Points, in no order, along strands that fork, close into loops and pass close to each other.
In the rows, 128 means zero.
Points whose rows are less than 120 apart are linked; no others are. Some points are linked to none.
K918: [147 126 111 146 127 186 123 120 186 110 162 113 157  96 144 104 117 130
 154 108 180 155 140 160 127 145 105 110  66 150  91 132]
K171: [108 169 160 166 141 171 145 137  87 101  94 161 124 140  99 129 157 149
 126 149 110 143 126 113  86  81 143 166  75 156 128 123]
K259: [106 132 105 119 134  90 139  95 138 122 118  51 145 159  85 144 104  93
 143 180 136 114  94  80  85 158 120 198 150  85 109 138]
K249: [117 100 124 154  92 144 124 142 178 124 150 183 146 135 163 149 128 106
 121  22 130 151 101 110 126 173  73  89 161 144 129 156]
K727: [191 170 170 101 120 157 125 141  89 121 115 111 153  99 197 128 147 145
 107 116 106  60  81 102 128 116 151 194  78 141 121 117]
K228: [ 82 184 115 162 120 176 107 119 115 113 158 101 178 127 141 147 178 114
 176  97 163 168 101 108 124 145 109 126  69 137 120 140]
K508: [101 151 136 102 186 112 174 128  98 122 110  44 148 152 141 155  95 142
 128 194 139 159 113 102  96 123 137 167 171 117  93 106]
K203: [ 45 135 119 133  89  86  95 100  92 147 149 123  93 147  94 166 124 126
 119 204 146 144 113 146 150 126  95 129 160  96 149  96]
K213: [143 130 107 110 128  42 145 137 169 131  92  92 112 127  78 162 160  63
 150 104 119 136 101  86 103 163 121 155 206  89 130 134]
K941: [135 153 137  98 143  36 155 135  82 147  92  84  86 127 118 145  84 143
 112 204  95 133 133 156 151 105 150 110 181 110 134 118]
K702: [ 77 205 130 107 102 138 100 104  69 129 155  61 145 147 138 179 145 155
 140 128 148 127  79 117 137 149 110 148 126 142 133 120]
K505: [110 129  85 130 142  83 122 118 149 141 144 102 130 146  93 167 142 111
 154 105 138 136 116 152 152 167  94  98 220 108 113 116]
K320: [160 146 120 103 176  76 162 136 127 165 102 107  91 119 101 122 117 143
 120 147  86 165 170 183 187 115 157  54 191 158 136 139]
K972: [171 197 141  84 177  92 157 154 116 125  81  47 130 133 139 143 139 157
 139  94  92 136 126 133 153 122 168 127 151 179 133 140]
K824: [160  57 139 167 143 172 144 162 168  94 162 185 137  91 179  94 103 147
 129 168 165 153 165 121 103  98 129 107  80 130  95 113]
K973: [143 183 127 114  95 108 116 114  77 163 130  95 128 141 116 127 135 160
 137  85 117  82 113 178 185 132 122 115 104 153 161 116]
K840: [164 125 148 120 118  73 134 115 123 134  88 117 132 129 108 103  74 103
 110 177 112  68 111 116 120 116 144 181 130  96 131 109]
K543: [138  80 131 107  98 109 126 108 152 139 147 175  78 143  95 108  80 139
  90 128 100 100 165 121 168  98 134 114 148 123 171 144]
K777: [ 90 102 103 148  55 154 107 156 130 103 137 175 105 142 108 139 191  85
 132 120 128 133 117  49  83 134 136 125 130 124 114 136]
K575: [ 82 160 128 150 154 175 112 108 140 142 161  96 177  99 141 137  90 134
 163 156 222 160 142 148 138 151 105 118 105 117  87 159]
K587: [202 133 157 108 174  93 136 131 115 155 107 104 135 113 156 117 101 146
 137 110 129  87 112 209 163 121 167 100 134 148 141 123]
K971: [126  99  86 122  51 144 111 159  97 114 149 196  56 161 108 119 149 146
 117 133 112 111 159  65  99 109 157 104 116 121 129 148]
K670: [125 160 109 147  81 130  94 120 117 144 159 142 137 119 115 114 156 157
 146  76 131 101 128 174 188 136 106  79  91 168 153 113]
K426: [130 110 118 146 155 180 129 129 192  91 162 138 148  94 142 115 135 135
 142  58 147 176 146 142 125 148  92  93  85 161 128 141]
K321: [121 106  83 149 106 168  97 116 181 136 178 116 164 115 122 100  73 133
 149 161 194 123 140 124 150 157  93 113 118 109  90 133]
K557: [138  56  81 114 117 111 137 117 205 133 130 123 131 110 128  76 108  98
 106  90  93 101 137  88 103 182  98 155 155 123 146 157]
K338: [127  84 154 114 126  93 155 126 151 140 126 176  91 146  96 193 130  89
 105  69  94 171 127  90 125 114 116 121 191 105 177 159]
K392: [ 57 141 135 133 150 137 122 114  84 141 142  93 165 135 145 130 118 148
  99 218 200 190 144 148 131 133 104 121 152  88 110 112]
K821: [117 146 156  99 150 124 122 121  80 142 150  82 152 131 204 159  86 161
 117 195 176 120  80 161 138 139 125 145 173 105 105  95]
K961: [150 116 165 147 101 137 101 129  92 152 152 183 134 125 145 106 121 156
 121 155 149 103 133 182 175  93 168 105  93 149 137  94]
K23: [142 113  76 125 131  75 117 127 166 134 147 131 118 140  92 162 132 114
 129  54 122 111 114 135 145 168  84 103 219 112 126 121]
K96: [153 181 154  94 142 115 139  89 118 107  89 124  78 145  66 131 143 106
 124  89  76 144 158 134 138  89 177 126 135 108 168 185]
K407: [105 101 122 126  58 138 114 153 114 109 138 205  75 153 100 158 186  95
 124 110 106 134 120  56 105 108 144 123 136 129 130 157]
K534: [ 96 180 107 151 167 150 105 108 117 134 164  95 167 132 135 161 174 136
 175  65 175 164 117 178 149 177  89  77 158 126 103 140]
K625: [136 114 163 112 225 117 181 138 114 121 116  66 162 129 189 144  95 147
 128 209 144 142 104 142  95 110 138 157 169 111  81 111]
K161: [146 126 123 114 163 130 135 118 157 127  91 107 117 124  91 107 133  97
 115  80 112 128 141 127 104 134 150 142  99 150 138 127]
K926: [135 150 130 159 107 173 140 150  89 126 150 176 126 130 133 109 185 166
 150 113 118 139 174 116 137  75 146 102  38 142 159 119]
K667: [ 62  95 101 164 126 161 119 111 169 105 192 166 144 127 166 117  89 163
 121 133 178 170 157 126 166 149  78  75 148 118 143 138]
K461: [147  94 105 135  73 137 110 164  86 123 149 206  76 157 115  94 114 164
 120 177 132 100 147  87 110  88 157 105 109 119 121 106]
K792: [118 158 124 104 172  59 169 150 132 107  82  45 120 149 121 158 111 128
 143 178  78 161 122  95 126 120 148 136 188 148 110 131]
K898: [182  96 152 116 195  97 149 137 138 157 115 130 126 108 127 104  92 132
 117 128 136 117 141 198 147 105 156  93 137 132 137 103]
K380: [165 128 188 146 168 152 145 131  97 129 126 163 153  92 163 119 153 141
 137 128 135 132 139 184 127  79 142 127  57 152 139 121]
K808: [137 157 109 115 114 126 111 120 137 136 104 109 121 112 106 125 188  87
 149  37 111 107 104 132 125 177 130 135 105 155 146 151]
K498: [ 55 136 130 152 122 151 108 112 109 131 159 136 166 123 145 120  96 153
 117 220 213 169 154 142 152 127 111 115 125  88 113 111]
K420: [115 100 118 148  76 104 117 121 115 141 156 157 128 144 105 109  95 135
 126 220 143 100 130 101 132 105 129 157 127 103 126  88]
K156: [141 124 116 105  68 126 129 138 168 150  98 170 106 100 112 134 174  55
 125  27 111 112 102 101 126 190 107 130 170 134 128 145]
K520: [134  79 119 124  89 123 159 131 188 137 131 149 163 128 138 136 142  62
 122  56 132 146 103  64  94 190  69 154 195 109 117 143]
K417: [153 157 189 119 190 114 146 134  64 119  76 126 121 117 152 152 104 153
 104 159 100 102  97 156 111  79 167 152 149 123 132 126]
K890: [ 89 149 116 121 109 130 127 114 123  99  73 120 113 154  83 142 153  66
 129 145 108 107  95  70  65 134 138 196 123 117 109 142]
K579: [142 127 129 128  52 136 130 143 160 144 138 178 128 117 127 148 165  78
 113  19 134 136  96 106 129 174  88 106 167 141 122 136]
K675: [ 99  97 112 150  98 157 110 141 152 102 166 169 114 140 115 116 123 130
 117 130 132 140 136  92 113 122 128 111 112 145 135 115]
K492: [137  81  99 163 122 193 142 165 169  70 166 162 140 112 154 100 111 152
 142 172 166 169 170  74  82 113 131 124  81 109  68 126]
K906: [ 59  96 120 154 134 137 116 130 146 115 173 162 140 116 146 108 105 169
  91 159 171 186 174 143 157 122  93  82 144 120 160 107]
K956: [135 128 122 146  98 182 130 160 107 113 136 173 101 134 112 103 204 139
 137  87  97 139 171  91 121  96 155 121  60 155 147 150]
K427: [145 175 152 150 103 150 135 152  67 137 161 156 176 116 219 134 164 166
 163 159 138 110 127 137 162  88 120 122  39 132 136  98]
K734: [141 150 103 119  58 144 111 148 105 124  72 133  99 139 127  91 142 115
 129 163 102  79 127  78  93 140 166 184  84 152  92 134]
K350: [166 129 159 143 141 175 103 139 109 108 120 146 147 113 210 144 122 153
 127 191 120  74  61 112  90 120 151 209  94 123  79 128]
K986: [112  48  69 144  73 136 133 173 154 103 151 155 116 147 155  93 129 139
 119 140  95 124 166  41  71 143 114 130 113 104 118 158]
K994: [176 124 180 128 177 154 157 125 114 133 110 134 137 111 125 112 138 137
 127  93 114 135 148 177 123  82 160 122  75 149 144 129]
K168: [147 172 131  85 150  59 128 119 123 132  80  95  78 148  69 151 122 119
 128 122  91 133 148 142 143 110 162 109 162 123 150 161]
K931: [ 79 111  79 141 181 125 115 114 160 142 186 118 162 123 136 137 108 156
 133 116 171 168 175 169 157 166  57  65 207 100 115 132]
K576: [ 66 163 137 137 127 111 116 113  94 128 143 103 137 144 103 204 175  94
 156 124 161 189  88 139 121 169 110 108 179 108 125 120]
K672: [161  93  87 125 149 118 131 110 190 148 161  90 161 123 110  86  77 133
 130 106 148 102 134 146 139 163  83 120 150 117 107 117]
K746: [139 100 124 100 169  88 162 119 123 166 130 131  87 124  95 117  86 149
  91 156  95 150 178 175 172 109 136  63 198 117 160 123]
K319: [102 125 179 135 173 140 114 130  51 122 123 153 149 108 217 155 140 166
  78 218 144 137 104 186 124  98 131 151 135 112 132 112]
K24: [ 97 130 118 152 103 147 104 122 137 126 160 148 135 136 117 115 105 138
 128 153 155 137 130 133 136 130 129 110 106 138 131  94]
K38: [184 138 159 134 134 165 105 145  93  98 121 155 137  96 213 154 153 164
 120 156  93  49  67 113 109 108 156 203  82 136 107 133]
K655: [ 88 170 117 130 173 119 140 128  82 135 129  87 143 127 130 145 173 164
 134 112 127 194 143 186 146 137 118  81 138 154 151 109]
K291: [139 143 184 132 129 124 138 111  81 127  99 186  84 150  86 125 106 135
 106 193 105 111 142 153 145  59 163 146 140 108 142 130]
K698: [104 128 120 135 142 127 140 111 133 116 111  89 150 152 100 124 102 111
 136 184 141 120 110  95  84 126 125 182 113 107 101 113]
K36: [111 144 148 127 149 101 137 126 123 120 106 122 109 133  74 189 181  82
 136  66 117 165 103 121 112 139 142 113 162 130 152 127]
K314: [118 114 119 164 120 193 115 141 184  88 162 144 149 103 154 129 166 113
 152  44 143 181 123 106 113 166  98  94  96 151 124 161]
K313: [ 92 160 119 141 107 148 130 121 114  99  90 120 126 164 105 134 128 108
 132 177 119 109  95  78  59 123 125 216 109 119  93 127]
K266: [114 176 136 164 109 162 143 144  84 120 147 161 160 109 165 121 182 166
 164 142 147 153 154 137 155  84 119 102  31 138 156 103]
K95: [174 183 149  86 125 136 128 128  99 131 124  70 156 112 169 127 131 144
 134  90 128  89  81 128 143 136 130 166  80 150 126 116]
K733: [109 140 122 157  75 128 113 137  82 125 132 173 128 161 129 120 112 145
 130 239 150 102 115 110 110 106 136 160 117 102  98  90]
K137: [113 122 172 126 141 110 150 125 125 120  99 168  91 137  62 199 173  80
 106  70 107 175 123  94 102 111 144 122 180 117 162 143]
K693: [138  76 135 115 130 142 138 124 165 119 118 183  84 158 121 114 113 123
  94  72  83 137 165  90 130 110 146 122 124 148 169 190]
K513: [162 101 109 159 102 188 114 140 184 125 166 115 164  88 159  93  78 129
 158 157 188 132 146 136 143 160 118 114  80 110  56 141]
K923: [174  94 112 114 175 119 141 128 182 149 135 113 133 120 117  92  89 143
 112  88 143 118 147 183 147 135 112  93 140 144 123  91]
K470: [155 160 118 101 163  61 143 134 141 146  93 104  74 139  74 156 132 124
 129 127  74 163 162 151 171 117 167  67 193 141 144 159]
K735: [127 165 154 149  85 151 116 131  68 121 119 166 130 153 157 134 132 164
 132 184 138 110 103 116 111  95 154 167  89 139 109  99]
K41: [126  88 167 154 184 168 161 127 162 102 144 163 149  89 149 117 118 137
 124 157 172 175 166 157  95  92 112 123  94 133 111  92]
K202: [142 156 130 135  95 169 117 144 105 115 102 117 140 135 143  99 151 124
 140 131 116 115 112  98  98 134 145 181  56 149 102 131]
K215: [144 130 161 128 155 169 104 119 111 115 136 123 159 126 195 153  93 133
 117 202 150  85  60 113  96 121 136 199 124 107  83 114]
K861: [ 44 155 136 142  88 106  94 101  96 131 146 122 117 144  97 190 158 102
 143 154 157 164  97 128 140 142  96 121 160 102 142 109]
K563: [159 121 121 105 122 176 129 114 148 128  98 150  90 109 104  77 175  90
 119  48  81 119 171 104 129 132 170 143  91 157 146 179]
K153: [140  65  99 119 130  66 151 109 181 126 141 120 127 120  99 113 109 107
 106  95  98 119 135  86 106 155  97 159 170 111 171 152]
K324: [148 171  78 115 154  89 114 116 140 132 117  60 146 153 120 129 122 143
 160  81 136 102 115 174 152 168 119 117 155 154  90 116]
K318: [ 90 175 127 164 117 176 123 127 110 111 154 128 168 122 145 137 182 144
 164 120 149 168 132 118 135 115 109 119  43 144 144 121]
K85: [ 51 127 140 155 169 155 133 114 125 102 131 135 141 138  99 135 133 130
 118 170 151 196 143 123  94 120 110 129 132 111 137 105]
K598: [148 137 117  97 118  51 139 132 169 143  86 124  82 122  74 178 156  61
 138  70 113 122 113 107 123 147 132 123 198  99 144 144]
K188: [151 169  94 105 154  65 140 137 145 132 108  56 129 153 138 132  99 153
 151 140 116 103 118 173 172 150 130 111 195 163  82 111]
K934: [163 106 115 164  83 178 105 153 145 122 156 133 169 110 185 110  99 133
 166 200 185 125 122 134 129 139 151 121  78 105  62 127]
K167: [121 136  97 105 153  44 149 127 160 114  91  50 124 151  89 150 134  86
 161 146 108 129 111  88 101 160 134 171 186  99 114 136]
K379: [125  49 111 121  69 135 142 154 189 142 113 169 138 129 167 121 136  69
 120  56  91 125 125  74 100 182  92 145 168 140 131 175]
K927: [170  82 130 119  71 122 121 141 123 138 148 200  75 158 110  88  96 141
  96 164 118  85 161 101 154  87 168 116 120 119 139 135]
K155: [160 115 127  85 118 147 139 111 177 137  77 164  71 108 104  84 150  72
 105  69  73 111 162  88 126 144 166 141 135 132 155 194]
K401: [132 178 145 125 125 149 145 117  78 131 105 120 130 146 105 130 183 122
 137  86  87 116 134 115 142  91 136 142  61 143 179 149]
K366: [160  90  72 114 152 116 139 113 219 142 131  93 144 109 121  72 106 104
 123  86 125  98 142 123 115 187  93 140 148 120 117 130]
K659: [139 125 158 132 155 162 139 119 124 130 146 154 113 120 109 107 148 148
 112  70 111 158 172 155 149  86 138  92  89 164 174 135]
K286: [122 122 150 152 169 174 151 124 151 104 123 130 153 114 127 119 125 123
 139 153 150 170 136 135  83 100 123 144  71 144  98 105]
K528: [136  95 168 155 144 142 124 130 113 144 153 186 127 102 147 103 108 146
 105 158 147 130 147 185 160  87 144  89 103 138 139  88]
K866: [132  58  97 140 118 148 149 135 182 110 122 130 139 117 103  80 126 103
 114 146  98 119 153  62  71 132 125 185 113 116 114 133]
K159: [118 110 124 112 104  98 119 120 162 123  92 151  84 125  79 148 155  60
 115  95 111 113 115  90 111 132 127 158 157 108 151 149]
K336: [145 162 156 151  85 150 107 145  54 126 146 163 163 138 199 137 150 179
 142 178 137  92 100 115 134 105 152 144  70 134 110 104]
K58: [141  90 147 145 125  74 148 110 120 142 119 140 135 124 101 103  83 121
 115 208 125  89 124 127 123  96 141 160 144  91 147  98]
K482: [167 111 146 121 197 122 168 136 159 117  82  97 138 121 114 106 109 102
 121 127 122 126 140 138  79 119 152 159 100 131 108 104]
K422: [140  90 146 111 154 118 144 113 151 147 139 155  98 138  85 109  77 139
  87 122 104 137 171 151 161  91 134  91 156 129 177 124]
K876: [103 112 146 131 100 121 133  96 108 120 123 195  49 152  56 133 117 134
 103 183 101 128 158 110 142  47 142 150 154 105 153 142]
K270: [152 157 122 102 145  51 153 153 102 158 104  68 112 131 147 135  86 155
 130 194 105 121 115 163 174 131 140  95 205 148 104 106]
K184: [103 142 161 121 118 142 103 104  86 129 142 118 166 142 187 144  83 155
 120 219 168 107  82 129 130 123 130 157 136 102 100  97]
K334: [ 78 143 100 151 182 154 120 113 151 143 169  95 165 107 125 142 105 146
 153 143 216 173 163 158 153 167  79  95 157 105 102 144]
K274: [111  37  91 120  61 123 132 168 177 127 126 166 107 127 163 102 138 100
 122  98  77 110 153  53 102 164 127 137 143 125 133 178]
K32: [195 100 133 116 136 124 121 143 169 147 100 117 136  88 142  72  90  96
 119 119 134  76 117 170 134 157 152 142  97 130 106 112]
K825: [104 154 128 118 147 103 126 119 121 120  93  93 121 143  86 154 138 107
 126 114 119 136 111 128 107 133 145 135 128 139 145 116]
K666: [184 128 167 120 140 120 116 129 103 151 116 131 143 103 172 122 107 142
 126 122 125  75  91 188 157 115 160 125  98 146 135 118]
K353: [168  46 133 115 135 135 149 144 184 130 134 159 117 118 129  73  73 128
  86 115 110 106 164 105 126 112 129 132 106 136 137 138]
K265: [138 172 146 103  69  89 113 103  88 137  95 130  79 149  89 130 111 134
 118 147 110  88 115 133 155 105 162 146 109 131 146 131]
K375: [164 106  99 136  90 184 100 146 188 122 150 115 137  93 156  74 134 128
 136  89 140 122 152 141 130 171 119 114  79 157  90 129]
K69: [116 177 133 127 128 140 129 130  86 141 122 107 147 140 112 148 196 114
 156  54 101 121 125 137 157 119 104 117  73 147 180 129]
K720: [112 196 159 133 136 145 145 116  74 105  88 125 120 151  99 154 183 125
 129 104  81 126 118 103 101  85 139 182  77 148 156 150]
K447: [117  58  76 159  86 160 124 164 161  93 174 145 131 138 160  95  99 159
 139 173 151 146 162  57 102 134 118 104 109  97 104 139]
K446: [ 67 205 123 113 130 157  99 106  72 148 163  52 155 143 140 166 125 156
 147 140 193 153 102 130 142 166 101 126 141 131 110 150]
K673: [144 194 143  93 129  96 131 123 108 137  78 100 111 126  98 157 200  87
 149  38  95 112 106 116 132 149 148 137 122 139 173 167]
K451: [184 151 195 136 175 162 155 143  75 118 110 156 154 108 189 148 167 151
 136 125  95 101 116 152 120  65 127 171  45 143 143 140]
K569: [103 158 132 141 135 157  98 114 117 171 167  84 181 114 171 129  73 158
 155 168 218 129 121 172 167 153 105 110 128 106  83 141]
K774: [109  87  86 135 182 108 130 116 183 128 175 133 153 142 135 145 105 150
 128  74 135 146 140 144 137 161  63  87 200 123 137 133]
K125: [124 127 167 127 188 143 106 109  84 109 143 134 153 101 214 177 117 173
  99 203 131  91  69 153 107 103 153 174 137 116 122 112]
K959: [115 113  79 113  40 142 110 140 143 128  99 127 101 129 117  89 154  85
 131 153 100  83 129  79 103 161 150 165 112 126  99 136]
K870: [133 175 132 106 189  82 166 157 135 116  72  52 120 140 124 153 130 140
 140 133  85 152 131 122 132 121 175 128 167 176 115 131]
K975: [127 141 124 100 106  71 115 108 126 143 109 124  65 138  62 145 109 108
 119 128 105 113 133 148 154 109 143 123 150 116 161 138]
K989: [140  66  86 109  69 175 107 172 184 130 128 135 102 100 168  61 140 126
 131  86 105 113 178 116 122 167 142 124 108 152  98 138]
K467: [ 68 151 129 116 131  99 124 103  82 134 123  94 126 154 107 152 101 136
 119 199 139 142 111 142 125 124 112 140 156 105 126  88]
K584: [113 202 123  98 103 100 105 110  67 140 129  70 122 144 119 171 150 157
 142  88 119 102  83 151 164 139 120 123 123 154 158 124]
K273: [ 91 129  88 126 140  90 114 115 123 144 150 114 106 135  91 155 127 138
 128 131 129 153 135 174 157 152  91  76 196 119 141 104]
K810: [ 90 158 140 110 163 116 148 115  90 128 110  69 140 146 136 144 110 147
 123 178 134 166 118 143 104 129 126 133 154 122 110  96]
K872: [160 140 194 141 158 133 136 121  74 128  79 167 113 129 133 130 109 141
 106 174 103  99 111 168 126  68 169 161 131 119 136 140]
K263: [196  61 144 127 133 129 129 142 172 147 119 152 119  98 133  61  85 103
 107 142 123  79 137 146 137 121 147 136 107 128 121 118]
K988: [142 130 161 162 153 167 153 144 127 103 101 162 132 120 127 118 137 127
 124 152 128 138 135 128  79  83 144 163  74 144 105 110]
K845: [102  56 141 144 106  85 140 130 155 140 148 190 111 169 131 165 108 110
 111  93  98 152 136  95 123 127  86 118 160 128 178 163]
K351: [101  74 155 146 152 132 138 138 138 136 163 169 132 105 156 102  88 166
  90 168 158 157 176 169 155  99 120  87 144 130 158  97]
K568: [155 181 149  88 131 111 120 107 114 125  86 127  90 138  80 143 184  81
 137  57  79 131 136 123 149 119 167 122 128 116 179 194]
K617: [151 181 109 111 130 125 120 115 127 133 120  59 143 130 132 117 145 130
 143  57 125 103  96 149 137 172 119 133  97 150 118 123]
K315: [161 137 116 114  75 178 116 139 124 135 109 158 100 113 117  83 193 111
 132  76  83 103 165 100 148 122 170 133  78 162 141 166]
K490: [169 174 192 101 159 157 170 137  66 136 104 104 156 122 163 151 148 148
 129 102  93  98 125 128 151  68 128 156  74 126 169 126]
K566: [116 128  95 171  82 188  98 150 154  97 159 145 143 106 141 125 183 116
 156  84 140 164 126  92 118 157 121 104  87 146 120 148]
K915: [123 115  73 142 142 142 104  96 181 143 181 102 161 131 106 112  84 128
 148 119 173 119 136 140 142 173  70 105 155  99  95 136]
K896: [150  90  85 130 158  92 124 127 187 136 151 145 143 136 132 147 120 120
 121  23 114 118 133 128 137 169  65  86 207 135 118 135]
K175: [190 118 108 119 127 144 113 129 184 144 120  99 141  93 142  72 111 119
 132  75 145  88 131 180 138 175 117 126  86 151  88 119]
K560: [126  88  68 110  37 175  96 173 144 120 124 132  90 113 141  84 162 122
 153 120 107 102 166  95 103 167 165 121 112 132  91 123]
K198: [101 162 125 114 134 127 109 110  98 163 157  72 169 146 155 136  79 155
 139 179 197 125 109 180 157 155 109 115 167 108  95 108]
K572: [104 156 143 117 177 127 153 127  92 149 128  82 153 119 154 129 131 163
 119 150 150 184 139 186 134 125 124 103 132 149 127 100]
K796: [169  89  93 141  67 172  97 174 141 120 149 147 139 117 165  76 110 140
 145 174 156 107 138 117 111 133 159 107  79 105  72 103]
K533: [115 158 154 141 134 146 125 110 104 135 138 116 163 115 149 117 116 152
 138 154 163 140 117 180 147 122 129 112 100 139 126  93]
K432: [ 79 137 171 144 150 136 122 128  62 131 116 136 157 123 182 142 122 154
  84 232 171 162 122 181 128 106 118 139 140  98 118 101]
K346: [139  88 128 123 143  61 162 109 128 146 136 114 131 115  84 102  82 143
 110 187 112 122 150 136 130 108 125 140 171  93 166  95]
K483: [117 114 123 125 136 112 108 119 139 142 151 144  99 131  88 134 117 147
 112  87 121 132 143 165 157 134 118  84 158 145 164 116]
K884: [ 89 147 133 138 150 122 129 122 118 121 125 123 146 138  92 185 179  95
 150  82 136 192  99 131 106 164 120  97 177 130 137 120]
K652: [102  67 110 141 102 123 135 123 176 122 165 146 153 144 123 145 133  87
 129  96 126 149 104  63  97 163  83 140 165 100 139 148]
K106: [ 91 176 137 131 154 130 134 125  79 136 126 103 143 121 114 147 180 146
 143  90 116 161 138 162 145 120 113  98 101 153 173 113]
K362: [ 81 196 106 131 146 139  99 102  96 142 155  66 162 144 135 156 147 147
 168 116 179 144 111 169 157 173  94  95 153 129 104 139]
K582: [105 143 108 142 125 129  96 113 134 148 168 145 131 122 108 121 127 169
 112  79 145 132 143 201 178 139  94  63 150 160 148 106]
K369: [141 158 173 107 167  79 156 136  61 133  83 105 102 120 139 147  81 146
 101 195 101 119 112 150 131  92 159 134 178 109 127 115]
K957: [ 86  66 123 148 118 126 121 130 173 115 157 170 130 149 121 139 119 112
 111  97 120 145 124  73 107 132 103 117 146 129 155 136]
K185: [146 200 124  69 123  54 118 130 129 123  81  54  87 141 124 146  98 130
 124 119 120  88  97 117 133 149 141 154 162 133 126 134]
K280: [167  96 142 176 143 161 107 161 109 105 135 195 139 112 185 122 138 150
 149 202 140 113 113 145  98  97 162 137  68 128  87 115]
K54: [112 122 116 121 126  89 145 106 152 109  74 119 104 130  68 130 147  64
 131 147  98 108 116  70  67 132 129 193 130  97 136 143]
K478: [132  72  97 124 152  56 158 101 158 133 160 109 132 121  77 117 102 139
 119 134  97 132 146 103 116 137 109 143 180 100 169 125]
K295: [172 194 165  78 158 112 159 139  68 139  97  68 134 126 139 144 140 153
 139  84  93 104 131 140 164  92 151 129 111 143 163 141]
K875: [ 87  85 134 130 103 100 134 106 128 127 139 182  66 158  72 153 128 117
 103 150  98 132 150  88 134  74 126 147 155 105 168 150]
K120: [105 112  99 158 102 153  96 128 175 115 179 156 152 130 132 144 128 110
 131  67 155 139 111 113 143 174  74  83 164 120 123 139]
K853: [129  97 143 134 129 162 133 129 150 119 146 184  93 138 126 120 135 144
 101  66 108 151 166 106 144  99 141  99  97 180 168 164]
K537: [112 155 105 160 126 159  95 110 147 122 165 125 163 121 121 143 161 114
 164  60 159 147 101 146 140 173  91  87 141 129 119 135]
K541: [128 157 160 128  69 111  99 119  65 156 125 156 114 138 119 122 107 149
 117 169 130  89 115 171 177  98 158 116 106 148 140 105]
K829: [162 101 159 119 230 112 172 138 147 118  95  90 150 117 156 134 105 117
 135 162 146 136 116 157  80 111 148 161 119 119  92  97]
K549: [104 142 114 143 108 170 109 119 143 109 131 109 143 130 124 124 164 100
 146  95 134 139 103 109 100 152 128 144  78 149 116 133]
K638: [151 164 131  87 123  77 129 120 126 133  73  81 120 133 121 121  87 110
 119 142 118  81 103 122 121 137 155 170 125 117 123 113]
K388: [135  76 131  93 125 126 146 114 183 123  99 180  82 139 124 119 135  73
  95  63  71 131 156  74 120 130 136 142 157 126 171 203]
K452: [186  59 110 161 103 154 107 182 123 115 144 189 125 110 175  90 119 148
 137 188 138  91 136 121  95 121 164 110  88  97  79 104]

A piece is two or more points that can be reached from each other along the links. Count, over all rows, the pieces, the separate loops (a circle has one, a figure eight two, a Y none), the forks (points with three links) and the tips (points with one).
pieces => 4
loops => 7
forks => 16
tips => 10

How many points has the smallest loop of links through each point below? Write none if it is on no loop.
K560 => 11
K203 => 13
K698 => 9
K41 => 22
K513 => 23
